Each row is a point on a tangle of strands that fork, close into loops and nearly touch. The rows are in no order.
Points whose rows are less than 113 apart are linked; no others are.
j983: [ 52 -19 -43 -16  35  38 -26   1   2  25 -26 -26  -8 -15 -47 -57  50  19
  15 -47  18  11  30 -33  -5  17   8 -52  -4  48  19]
j499: [-13 -23  17  -1   2  -2   2  12   7  -5  20   0  15  -2   2 -17 -22  10
   9   9 -18  20  41  -2 -18 -30  19  -5   2  38  29]
j534: [ -5 -15 -39 -24   5  12  21   5   9  13   6  -5  11 -33 -14 -27  19 -18
  30 -25 -14  22  19 -20 -15  -3  -6 -64   4  32  -5]
j943: [ -5   6   1 -21   3   7 -13 -31 -24 -23 -28  10  -5  27  15 -19 -36  40
  19  21  21 -38  -3  -1 -13 -16  48  59   0  -6  42]
j907: [ -5  -5  12  32   5  -7   9  -3  -9  14  21 -14  -2  11  49  48 -34 -20
 -17 -14  -8  35 -67  20  24   4 -23  19 -52 -39 -10]
j282: [ 21  19  47  -6 -11   5 -46  40  14  14 -31  15 -45  16   8 -22  19  11
  19  19 -26  75 -19 -59 -28 -29  -1 -19   7  37  51]
j969: [  2  21   9  37 -29  20  47  19  51   5  23 -28  45 -19   7 -14 -61 -24
  19   0 -10  37  -9   0  -3   6 -18  -4  12  19  38]
j993: [ 32  -3  28  77 -46  40  19   7  -3  16  26  -5  11  26  -3  -1 -55 -24
 -29 -21  26 -12 -44  38   7   8  14  64  13 -14  16]
j673: [-12 -33 -10  10 -33 -15 -35  34 -27  -2  53  35 -20 -20 -56 -29   4 -30
 -14 -31   4 -47  59   3 -17 -38  17  -6  32  10 -40]
j570: [-41   1 -62 -17   4 -27  15   3  -5 -20  26  26   4 -47  35  14  39 -10
 -38 -28  -8 -26  50   1 -17  -4 -26 -44 -12 -20 -49]
j407: [  8  16  -1 -16 -35 -34 -45   3 -21   2 -17  23 -19 -24 -12 -38  22   4
 -29  -8  28   9  39 -36  10  -5 -25  22  47   8   6]
j75: [-12  16   4  47 -36  29  51   3  38   0  36  -7  35  -4  26 -12 -84 -30
  -3 -17  -1  23 -27   2 -15   0   9  33  10   8  44]
j530: [  6 -16 -30 -32  42  12  12 -27  -1  15 -24 -16  24  13 -53   0   5 -16
  62  -3  -2 -35  24  64  -9  64  41 -30  -6  -2 -10]
j547: [ -6 -14  42  62  32  23  44   0  27 -14  29 -20  32 -13  26  14 -65  -4
   4 -12  -4 -13 -43  67  -2  15  22  64 -52 -14  14]
j190: [ 26   3  16   2 -13  13  -1 -28 -17   7 -28 -26 -26   1  19   2  50  10
 -28  13 -16  37  -5 -37  47 -14 -11   6  20   7  17]
j785: [ -6  30  -4 -31 -39 -19 -26 -21  -4 -10 -24  54 -38  18  28 -33   5   9
 -10  11   9  23 -16 -66 -10 -33  11  23  50   5  36]
j42: [  6  22 -20   8 -43 -12  17  31  12  26  18  -3  36 -19 -32  -8 -45 -21
  16 -29  21  10  -3  12  11  27 -43 -10  11  -3 -19]
j446: [ 12  29 -14 -61 -11 -42 -75  22 -36  -1  -4  19 -33  10 -42 -27  21  12
  57  14  16  -5  31 -32 -17  22  -4 -22  30   0 -12]
j233: [  4  23  10 -28  -9   6  -8 -20  22  -4 -43  34 -25  22  49 -20   1  22
   0  34  -3  31 -30 -51 -24 -42  26  15  20   8  73]
j861: [ 30 -36  13  35 -13   8   1  39 -20  35  33   6   7  20 -34  20 -12 -35
 -31 -48  -2 -50 -31  51  23   6  -4 -24  -3 -19 -59]
j521: [-12  27 -19 -51 -16 -31 -11 -11 -15 -34 -32  19 -47  12  18   2  29   6
  78  44   6   5 -16 -51 -23  -6 -33 -36  33 -21 -23]
j220: [-18 -13 -61 -57  37   1 -25 -18 -35   2 -28  11 -15   5 -12 -21  47  -1
  47  -7 -10 -14  33  -1 -38  35  25 -69  19  -5 -23]
j856: [-15  28 -11  27  10  -3  29 -22  25 -14  -1  10  36   4  56  30 -41  24
 -65 -12  19 -34 -35  39  30   3   2  46 -39 -37   5]
j10: [ 17 -29 -18 -25  46   3  10 -33 -13  13 -40 -25  -8   3 -32  29  79   1
   4   7  -7  13  -5  43  26  45   2   9 -29 -16 -32]
j937: [ 39  10  -2 -17 -21 -16 -38  13  -7   9 -25  -1 -17 -40 -28 -45  36  12
 -16 -14  36  22  30 -43  17   4 -45  -8  26  24  11]
j753: [-16  18  -4 -14  26   0  11 -27 -35  -3  -3 -12   9  33  22  59  15  19
 -28   7  16 -50 -34  14  43  19 -15 -13 -16 -47 -64]
j645: [ 18 -24  48  50 -11   8   1  15  34  -9  -2  16  35  14 -24 -37 -27  15
 -26  12  21  14  54  45 -33  -5  22  48   7  28  52]
j526: [ 42  -6  26  26  -8  49   2 -38 -20  -9 -21 -11 -13  28 -25 -23 -39  18
   5   1  29 -55 -49  28   9   6  56 102   7  -8  26]
j4: [ 25 -27  57  44  20   5   2  16  35 -14  -8  -5  35  13 -52 -18 -13  24
   1  24   8  -3  56  65 -19   0  31  48  -8  22  37]
j960: [-15 -47  -5  -7  17  10  28   9 -38  23  42  -1   6  13 -14  18 -28 -50
  45 -28 -17 -11 -18  38 -11  16  26 -29  -9  -6 -43]
j363: [-40  12 -18   6 -33  10  37  -3  15  -7  28  -1  -8 -20  50  23 -24 -24
   3  -5 -31  33 -31 -39   7 -35  -8 -15   8   3   2]
j64: [ 16 -21  40  75 -11   0  25  32  33  -8  22  27  36 -10   5   8 -34 -16
 -59 -40  12 -51   8  81   7 -10   9  49 -12 -21   1]
j244: [-19   8 -25  29 -36   9  30  12  17   6  48  -2   7 -35  21  14 -17 -23
 -40 -46 -37  25   3 -20  16 -25 -14 -29 -10  18 -13]
j419: [-27  13 -37 -19 -19 -57 -51  14  -9 -35  -3  44 -42 -27  -3 -46  69 -11
  28   2  -8  21  30 -64 -35 -23 -31 -36  15  -8 -26]
j844: [-14  25   9 -14 -29 -24 -53  27 -16  -9 -11  74 -35  38   8 -39  11  22
 -34 -10  -6  29  15 -52 -38 -35  34  28  23  13  44]
j999: [-18 -11 -35   7 -34 -19 -18  24 -21   2  39  20  -2 -49 -27 -18  16 -29
 -43 -52   1 -37  58  -8  -2 -27  -7  -7  13   7 -46]
j946: [ -7  18 -35 -48  -3 -56 -80  22 -35  -9   2  32 -37  -8 -27 -42  58  -8
  45   5   8   5  35 -39 -40   8 -20 -31  28 -12 -24]
j905: [-40  48  -9 -14 -46 -32 -10 -22 -28  -8   4  30  -5  -3  21  15  -1 -17
 -63 -29  24 -23 -16 -46  22   1 -35  24  41 -18 -39]
j640: [  3 -14  17   6   1 -10   9 -30 -42  -2 -12  -9 -23   7  32  22  62   9
 -51 -10 -15   0   9 -13  43 -18  -3   6   3  -8 -17]
j22: [-43  42 -31   3 -41 -33  -4 -10 -13  -9  18  25  -7 -18  19  28  16 -14
 -69 -41  -2  -7 -13 -54  23 -10 -46 -19  10 -16 -65]
j76: [-31 -18 -48   7 -14 -26   3  13 -10  -8  42  26   0 -65   6   6  29 -26
 -51 -59 -15 -27  55  -4 -13 -19  -8 -27 -15   1 -50]
j828: [-11 -37  27 -12  19 -43  10 -15 -13 -21 -35   1 -18  -6  41  13  33 -14
  30  30  -2  47 -10   1 -21   4 -35  19 -25 -21  13]
j96: [ 48   2  12 -40  28  -3 -40 -25 -17   6 -56 -12 -40  16 -31  -4  79  24
  29  18  -8  30   6 -20  15  21  -5 -21 -16  12   7]
j522: [  6  20 -25 -37  -6   2  17 -20 -12   9 -26 -18  -4 -10   5  12  34   5
  17   6   6   6 -15 -33  28  21 -36 -43  17 -14 -25]
j730: [  8 -31  54  88  29  30  30  14  16  -4  53 -10   5   1  30  34 -44 -25
 -39 -18 -13 -11 -50  67  10  -3  25  56 -42 -11   7]
j875: [ -4  -8   6 -29  10 -30 -33  15 -22  -3 -16  15 -11  15  -3 -11  20  29
  12  20  -7   5  44  -9 -13 -20  14  -6  -2  10  24]
j371: [-13 -19  14  11   0 -10  13  -4 -34   0   3  -6  -1  -1  25  32 -47 -13
  17 -12  15 -17 -58  37  10  13  -8  51 -39 -44 -20]
j519: [ -6  21  24 -18  -4 -15 -56  50 -18   4 -23  35 -19  35  -4 -19  18  44
 -19   5  -9  21  39 -33 -25 -23  27   8   2  19  44]
j48: [  7 -36 -26 -26  63  17  20 -38   4   2 -46 -19 -11  -5  -6  19  87  -1
  19  12 -22  38  -3  31   5  41   6 -28 -34  -5 -12]
j72: [ -2 -27   1  11  29  -9  24  -5 -10  16   7 -14   3   4  24  45  19 -32
  -3  -7 -18  48 -49  29  20  31 -29  -5 -54 -37 -23]
j620: [ 29 -15  14  54 -38  13   0  36  -7  29  35   6  15   5 -31   9  -9 -21
 -68 -56   4 -46  -4  34  30  -6 -12 -16  11  -4 -48]
j990: [ 50  -7 -26  -1  31  51   6 -15  -5  20 -14 -55   2 -12 -39 -20  55  11
   4 -19 -13  13  17 -17  32  16  11 -45  -7  36   7]
j714: [-38   0 -40 -24   6 -33  12   9   2 -23  22   9  28 -28  17  -7 -10  12
  12  22  10 -41  65  17 -18 -12   0 -11   8 -11   0]
j66: [-28 -34   4  -1  -8 -34 -51  46 -29  -6  45  42 -15  -3 -35 -28  -6 -15
   6  -8  -5 -28  64  15 -44 -42  31   7  13  11 -20]
j95: [-44 -11 -47 -30  21  -4 -12   6   7 -17  -8  37 -33 -16 -10 -41  51 -19
  63  -8 -32  35   0 -59 -57 -22   6 -88   3  24 -25]
j51: [  8   5   3 -20 -47  -5 -24   6 -28   6  14  10 -45   0 -25 -18   4 -14
  47  -8  -5  48 -10 -51   8 -19 -12 -14  37  24  -7]
j790: [ 28 -55  51  -1  27 -10 -44  25 -25   9 -10   5 -16  33 -55   0  16   7
  18  20   2   1  33  43 -22   3  28  28 -22   9   2]
j200: [ 14  36 -10  20 -28  -4   0  -1  13  36   3 -20  22  -6  17  15 -17  -5
 -57 -24   0  29 -38 -13  45  12 -54 -14 -12  -7 -14]
j752: [ 22 -50  14  25  23  25  17  28 -22  25  42   3   9  23 -32  25 -23 -46
  15 -38 -18 -45 -36  65  14  15  23 -26  -8 -19 -47]
j803: [-33 -15 -42 -48  24 -14  -9 -11 -32 -15  -7  20 -27  15   0 -13  41   0
  63   7 -25  10  16 -25 -44  -2  15 -71   8   2 -22]
j364: [ 26 -75  51   6  23  11  -7  14 -18  13  10  -8  -5  25 -59   3 -13 -25
  54  12   6 -12   7  62 -26  25  27  20 -15   6 -13]
j300: [-53 -23   4 -26  35 -50   2   5  -8 -49  -8  33 -18   3  58   4  37  15
  20  34 -25  16  41 -18 -61 -33  -5 -31 -17  -8   4]
j923: [  5  20  -7 -42 -15   0  12 -21  -1  -5 -36 -12 -15  -3  16  19   5  11
  54  39   7   5 -19 -34   9   0 -27 -19  21  -6  -1]
j988: [  3   4   1   3  -5 -33 -15  -1  -3  -3 -20   7  30 -14  -3 -12  -9   9
 -39  14  40 -59  42  40  16   4   2  72  18 -30  13]
j535: [ 26  39 -31  13  15  -2   8  -1  22  31   2 -21  57  17 -39  12 -23   1
   1 -30  11 -14 -24  46  30  54 -24 -42 -24 -21 -36]
j59: [-17   7  -4 -24 -24   5  21  -7  14  -3  -4 -10  -5 -12  26  11 -26  -7
  51  26  -7  24 -24 -33  -4 -24 -11  -9  16   8  22]
j508: [ 12 -22   9  -3  50  45  10  10  41  20  14 -52   9 -18 -11 -32  10 -10
  32  16 -48  47  12 -33 -31  -8  22 -74 -13  61  36]
j658: [ 42 -49  57  81 -42  46  11  16   2  -9   7   3   1  28 -35 -10 -34 -10
  -9  -6  36 -42 -32  63  -9   2  29  68  23 -13  18]
j512: [-24   0  29 -26  39  -6 -37  62  12   4 -22  17 -16  15  -3 -20  44  16
  28  -2 -41  46   8 -57 -62 -15  10 -60 -31  36  14]
j879: [-11  60 -28   5 -18   4   8 -13  16  18  11 -25  26  10  25  31 -28  13
 -35  -8   3  -3 -46 -28  48   4 -43 -46  -1 -10 -30]
j29: [ 30 -60  57  50 -21  21   1  26 -16   5  21  -8   2  21 -53  -4 -34 -20
  30   6  23 -30  -1  62 -17   5  17  36  13   5  -6]
j480: [ 40 -16  23   3 -17  20   1  21  18  23   8 -27   6  -6 -48 -27 -25 -16
  49  11   7  50  11   5 -17  33 -17 -17   7  40  24]
j710: [-32 -39 -18  -7  50  12  41  -3  -3  22  30   4  26 -10  15  15  -7 -37
  25 -29 -30   9  -5  44 -20  44  21 -56 -25   2 -27]
j748: [-18 -12 -16 -16  30   1  33 -18 -36  -7  13  -1   4  11  27  43  18  13
  -1   0  -7 -50   1  31  27   4  12 -23 -18 -28 -44]
j933: [ 30  26   8  -3 -12  30   8 -28  29   9 -47 -28 -11 -16  28   2  31  15
 -18  39  -6  35 -20 -38  45 -13 -11  10  22   7  46]
j437: [  2   0 -14 -14   7  31  10  15  40  11  -4 -20   3 -33  -2 -30  18   3
  30   6 -30  33  14 -47 -19 -47  -3 -69   1  47  26]
j810: [-35  21 -26 -19   1   4  33 -42 -16 -40 -23  12   0   7  73  21  -9  36
 -30  20  26 -47  -5 -11   6 -11   7  33  14 -37   5]
j818: [  1 -16  65   5  14  -4 -42  45   6   8 -14   8 -36  21   9 -24  36   2
  14   5 -39  84  -3 -56 -48 -23  -8 -30 -17  38  32]
j976: [-43  42 -22 -11 -32 -17   0 -33 -31 -12   1  31  -9  12  43  16 -38  -6
 -34 -23  39 -45 -53 -32   1   1 -15  47  21 -45 -34]
j666: [-35 -38  19  25 -22  -5  30  -8  10 -17  51  40  -5 -17  40  -2 -50 -31
 -38 -27 -12   8  16   5 -37 -35  42  46   5  18  20]
j887: [  8  25  -9 -44 -31 -29 -41   1 -27  -4  -7   7 -14   8 -34 -13 -28  19
  50  21  31 -27  19 -24   0  11   4  17  42  -2   6]
j216: [-38  -4   3 -30  33  -6 -29  37  31   1  -4  29 -25 -10 -13 -39  34  -7
  55  -1 -36  48  -7 -65 -74 -31   9 -85 -15  40  -8]
j150: [-37   0 -10 -57  22 -29 -17  21  17 -15   0  12  12   2 -10 -10 -30  13
  79  42  -4  -3  30 -11 -61  -3   4 -34  -4   8  14]
j841: [ 15 -28  21  -2  10   0  18 -15  -9  10 -18 -26 -22  -6  25  23  37 -31
  27  15 -25  71 -39  -8  11  15 -32  -9 -20 -15  12]
j854: [  8 -57  40  -1  20 -23 -55  52 -30   7  17  25  -7  22 -44 -20  -1  -4
  10  12   9 -36  57  42 -46 -16  31   8  -2   6  -5]
j575: [ -3  24  10  15  29   7  -2 -31 -12   4  -6 -23  12  33   6  58   7  26
 -52   9   9 -44 -57  25  68   8   2  20 -28 -31 -47]
j264: [ -2  40 -34  -3 -57 -16   3  28  18  11   8   8  24 -49 -29 -33 -25 -10
  -2 -22  29   4  20 -24  15  11 -49  -2  40   4 -10]
j588: [ 27   6  39 -29   4  -8 -30 -22   4 -14 -59  -8 -44  31  14  14  18  27
  50  50  -5  40 -31 -25  -2   1   4  32 -14   0  50]
j385: [-40  47 -44 -27 -24 -13  10 -11  21 -24 -23  11   3 -39  37  -3  32  16
 -49  18  18 -28  29 -52   4 -18 -57 -28  37 -18 -24]
j606: [ 10  46 -21   4 -62   7  14  -3  33   9  -9  17  18 -28  -5 -40 -27   3
 -33 -10  21   9  10 -35  20 -11 -16  13  61  21  30]
j477: [-11  44 -35 -22  -4  22  28 -20  -4  11  -2 -28   8  -2  16  24  21  13
 -13  -1  -4  -7 -25 -44  39   7 -37 -61  14  -5 -38]
j304: [-35 -43   7 -21  27 -40  22  -8 -10 -28  -7  18  -4 -15  52  16  24  -3
  12  22  -7  18  26   9 -29 -10 -18  -2 -21 -18   1]
j195: [-30   8  -7 -12 -21 -10   8 -23 -44 -16  -8   2 -10   2  32  14 -51   3
  23  -8  29 -44 -50  -2  -2   1   1  57  -2 -44 -16]
j604: [-22   6 -24 -48  37 -22 -20  25  37 -15 -45  22  -7 -23  23 -30  54  13
  36  46  -1  10  33 -28 -71 -31 -24 -76  -7   2   2]
j258: [ -1  12   9   2  15 -12  -4 -24  -7  -6 -36  -4  20  -4 -14  19  33  21
 -69  15  33 -54   9  27  53   9  -3  68  14 -26 -13]
j981: [ 22   0  17  14  -1  36  10 -37 -16 -12 -11 -21  -4  29  -5  -5 -37  24
  20  14   8 -30 -26  10  12  -8  52  73  -1   0  41]
j848: [-24  44 -32 -38 -28 -25   3 -10  14 -18 -31  12  13 -31  29  -9  -5  14
 -14  30  36 -25  14 -33   5   2 -45   5  46 -25   3]
j430: [-14 -15  41 -36  48   6  -7   1  17 -12  -3 -24  -2  42   1  15 -19  36
  59  48 -33  12  10 -11 -36  -7  42 -17 -41  29  39]
j313: [ 13 -27  36  62  27  26  23  15  -7  10  57 -10  -3  13  26  48 -24 -22
 -31 -18 -30 -23 -41  58  38 -13  25  12 -39 -15 -13]
j100: [  4  12   7  69 -33  29  33   6  15  15  48   0  20  12  31   6 -83 -34
 -40 -35   2  18 -50  18  -6   2   4  41  -8 -11  25]
j269: [-28  26 -33  -1   2 -36 -20   4 -12   4  35  22  24  -4  13  30  -2  -2
 -66 -32  15 -69   3  19  13   4 -29 -39 -10 -33 -78]
j525: [-19   1 -19  -9  -1 -34   6   5   1 -17   3   9  37 -22  14  -2 -29  10
   5  19  29 -53  50  34  -7   0  -1  35   6 -24  13]
j767: [  4 -32  24  30 -59   8   1  13 -40   9  32  18 -26  16  -8   0 -26 -29
 -23 -26  11 -16  -8   7   4 -30  18  39  37   2 -12]
j406: [  5  42 -10 -21 -26 -18   5 -15  17   4 -39   0  23 -18  10  -4 -22  15
  -8  20  49 -16  -4 -10  24  30 -38  39  28 -20  17]
j768: [ -3 -23  38  50  26  29  36 -16  27 -15   4 -32  19  -9  16   1 -49  -9
  -1   9   6  25 -42  47 -14  21  18  92 -38  -4  44]
j462: [ -4  42  -9  33   9 -24   3  -5  26  -7   8   2  49  15  22  23 -65  29
 -32 -11  24 -45 -37  54  30   7 -12  14 -43 -37 -23]
j917: [ 50 -13  18 -37  22 -16 -56 -10 -31  12 -42  -7 -35  14 -56 -10  66  19
  17  12  11   9  28   2  16  28   2   9  -7   4  -5]
j261: [-24 -44  15  24 -50 -12  -3   9 -24 -14  42  54 -33  -2   4  -3 -31 -38
 -35 -33   1 -22  14   5 -28 -47  38  47  27   3 -11]
j207: [-46 -42   3 -20  46  -5  51  -2  18   3  39   1  22 -22  34  17 -17 -30
  38  -2 -25  27  -1  11 -35  20  -2 -45 -21   6 -20]
j352: [ 26 -13 -11 -29  27  -6 -12 -24 -25  20 -35 -17  -2  -1 -52  14  60  -1
   5   3  14 -20  13  30  34  47  -7   4  -5 -18 -33]
j305: [-29  36 -27 -28 -28 -45 -25  -4  -6 -45 -22  42 -54  -6  14 -24  55   0
  51  35   2   7  -6 -69 -22 -22 -34 -38  42 -13 -33]
j397: [-11 -23  46   2  28  11  -3  19   6  -7  28 -12  10  36 -11  -5 -40  27
  28  20 -31   9  30   1 -29 -24  53  -6 -10  48  35]
j312: [ 12  48   3  -3 -22  -6   7 -24   5  10 -34  -7  24   3  -4  15 -31  14
 -24   5  47 -14 -40   1  47  41 -32  61  11 -27   4]
j167: [ 32  -6  16  17  32  38  22 -16  31   2   4 -68  -1   1 -33  28   1 -13
  40  47 -30  39 -19  19  18  24  12  19 -25  14  44]
j567: [  5 -22  35   6 -17   9   2  -6  22  -2  -5  20   2  10  14 -36 -56  -8
   2  15  24  47 -13  -8 -44  -3  11  60   8  23  72]
j950: [-16 -29  20  36 -16 -19  26  12  12 -11  27  34  24 -21  30  -1 -52 -25
 -43 -32  11 -28  23  51 -18 -13  13  58 -10  -8  14]
j709: [-11   0 -74 -24   9  13  14   2  -5  29   0  -3  23 -27 -22 -18  11 -20
  17 -46   2  -6   7   1  -2  42  -9 -64   8   1 -35]
j862: [ 24  59   1  13  -1  20  12 -28  27  10 -29 -42  26   9 -13  33  -7  23
 -27  17  15   1 -49   4  68  39 -20  40  -2  -9   3]
j991: [-23  11  -9   6   6   1  41 -27   4 -18  -6   8  10   0  65  34 -15  26
 -46   5  10 -20 -14  15  29  -9   6  35 -17 -30   9]
j140: [ 44   1  34   3  20  51 -26  26  32  22   5 -49 -20  17 -37 -15   7  11
  31  33 -37  55  11 -34 -17   0  21 -44 -15  58  54]
j948: [ 28  11  17  46  16  29   2  -9  -7  23  13 -39   6  23 -14  43  21   5
 -71  -9 -15 -17 -38  27  81   2   4  18 -17 -11 -29]
j965: [-33   7 -16 -23  13 -31  -5  20  24 -45 -39  37 -27 -14  54 -14  57  18
  18  50 -13  11  35 -38 -59 -55 -28 -53   0  -5   1]
j438: [  5  -4  15  43 -36  -5   2  16  -3  13  38  30   2   2  17  30 -23 -16
 -97 -57  -9 -56  -7  24  27 -28   6  12   4 -11 -39]
j561: [  5  12   5  34 -23   1  13  -7  15  18   4  -8   3  -2  47  28 -14 -22
 -61 -12  -6  48 -50  -2  35   3 -30  28 -22 -22  21]
j764: [ 11  12  28 -24  15  18 -11 -28  27 -16 -59   2 -28  30  42   3   8  34
  19  57  -9  33 -37 -30 -15 -23  27  37  -6   4  79]
j827: [-19  -5  16 -55  43  -5 -12  12  29  -6 -13  -9  12  22 -16  -4 -18  24
  71  44 -19   7  24  -9 -55   9  23 -49 -24  30  27]
j11: [ 37 -10  11 -21  31  18   2 -25  28  -2 -25 -46 -10  12 -47  20  33  13
  44  43 -21  35   4  25  16  22  16  15 -33  21  26]
j453: [ 29 -13  31  65  21  25  35   4  39  -8  11 -29  39  -4 -37   2   4   7
 -11   7 -14   5  29  70  23   3  20  45 -14  16  23]
j716: [-15  26 -39  23 -19  15  31   4   6   8  50  -9  24 -17   7  15  -4   1
 -42 -51 -27 -19   8 -13  39 -22  -2 -53  -7  16 -38]
j639: [ 12 -28  34  34 -20   9   8  -1  19  -6   6  34  17  16   0 -45 -50  -3
 -27   2  36  18  15  26 -46  -5  27  68  10  16  61]
j975: [  0 -33 -39 -38  52  25  -1 -31 -17  15 -31 -12   3   8 -27 -12  33  -5
  42  -8 -20 -16  32  37 -18  45  52 -52  -4  16  -6]
j549: [ 44  42  12  31 -12  40  10 -23  19  10  -8 -59  14  17 -46  20   2  15
  -6  17   6  -1 -25  19  67  33   6  46  13   4  13]
j806: [ 13  -8  26  21 -12  17  33  19  47  13  26 -40  36 -14 -21 -17 -55 -30
  49  13  -5  41   4   1 -26  24 -20 -11   8  29  31]
j909: [ 47  -6 -28 -19  13   0 -48  28   7  14 -25  -1 -23 -38 -41 -63  49  18
  13 -37  39  24  33 -54 -16   0 -31 -40   3  36  15]
j147: [ 56  17  31  18  -4  51 -21   5  22   9 -12 -42 -19  20 -36  -9   1  28
  11  42 -20  45  10 -12  15  -1  23   7   3  47  67]
j822: [ 15  -2 -31  20   9  36  33   6 -13  26  40 -22  21 -12 -13  -3  16  -1
 -27 -56 -28 -32  20  10  34  -7  23 -57  -7  24 -35]
j614: [-51  12 -25 -21  -5 -20  15 -34 -36 -52  -8  29 -25  11  75   9  -1  24
  -5  25  21 -46  10 -19 -22 -20   1  30  21 -45 -10]
j944: [-44   2 -40 -42  -3 -26   6  16  17 -22  13  18  18 -28  -1 -17 -21   4
  48  31   0  -9  42  -8 -40 -17 -10 -29  14   2   2]
j450: [-12  19   8  19 -13 -37 -27   2 -13  13  21  24  11   7  15  38 -21  -6
 -89 -40  12 -66 -22  21  28 -12 -18   2  -6 -29 -61]
j700: [ 59  20  18  42 -15  54   1 -13  11  12  -6 -52  -5   9 -37  -5  13  17
 -15  26 -12  30   3  -1  50  13  13  30  21  30  43]
j815: [-67  24 -43 -14 -25 -28  19 -21 -15 -59  19  36 -26  -7  61  30  12   1
 -23   4   1 -33  17 -36 -11 -21 -16  -1  21 -44 -45]
j365: [  1   6  -1   3 -52   5   2  -1 -40  16  30  -2 -19   4 -17   2 -19 -17
   8 -22   0   8 -11 -29  29 -11  -8   6  38  10 -21]
j327: [ -1   7  20  -3   8  -2   0 -42 -33  -5 -38  -1  -7  16  15  18  40  19
 -62  12  17 -27  -3  -4  49  -4  12  62  19 -20   0]
j754: [ 27 -10  26  61  37  47  38  -2  32  -6  28 -58  22  -2 -24  18   3  -7
  -1  26 -34  27   3  47  25  12  26  26 -22  19  31]
j562: [ 24 -29   8 -40  52  12 -14 -16  10   5 -47 -22 -19   8 -20   0  66  12
  37  31 -26  46   9  -1 -15  19   9 -37 -37  16  23]
j926: [ 10  19 -46  -4  -3   7  13  12  -2  42   7  -9  42  -8 -43 -11 -14 -23
  14 -47   9 -12  -6  22  16  50 -22 -50  -2  -4 -41]
j331: [ 30  -8  21  60  22  25   5   5  -2  22  45 -21  -1  15   9  50   3 -10
 -64 -18 -29 -17 -40  52  63  -6  14  -3 -37 -16 -30]
j382: [ 12 -24  43  17   3  18  13 -10  32  -8 -11 -23   5  -2   1 -16 -61  -9
  36  27  17  45 -31   9 -28  22   2  68 -14  12  58]
j343: [ 15  19  20 -33 -29 -19 -42  24  -4  -2 -22  24 -54   1 -15 -24  14   1
  60  10 -10  57 -17 -61 -15 -16 -16 -34  26  25   8]
j648: [  7  38 -23  19  10 -28   2  -2  30  14   8 -11  57  19  -4  24 -52  19
 -10 -10  19 -10 -37  49  27  24 -38 -18 -41 -30 -32]
j178: [ 33 -11 -34   9  31  48  24 -15 -13  22   8 -45  21 -12 -23 -15  43   8
 -17 -39 -20 -21  24   2  37   5  27 -51  -9  29 -15]
j283: [-31  27 -64 -18  12 -26  -5   6  -6   0  14  11  27 -27  19  14  30  -4
 -52 -27  21 -45  28   7   3  26 -41 -49 -10 -33 -66]
j584: [-14  36 -15 -45 -22 -17 -33 -11 -15 -23 -13  17 -17  14   0 -20 -51  34
  54  23  34 -39   4 -26 -24  -7  23  38  28  -4  31]

A piece is all that can be reached along the links. How many separate loops has the piece of each point below (a circle has one, a figure eight two, a Y none), and how many tips (points with one link)?
j4 | loops 1, tips 1
j806 | loops 0, tips 2
j258 | loops 0, tips 2
j535 | loops 0, tips 3
j220 | loops 0, tips 2
j879 | loops 0, tips 4

A fork is a point with three links, a tip a point with one. Leave the first point through the second and follow the links. Name the first fork or tip that comes.
j512; j818 | j64
j822; j716 | j923
j648; j462 | j815
j714; j944 | j588
j988; j258 | j933
j567; j382 | j748
j363; j244 | j407
j147; j700 | j385

How many points has the smallest loop of links through each point below? Write - if it is on no loop.
j10 | 6
j66 | -
j264 | -
j818 | -
j305 | -
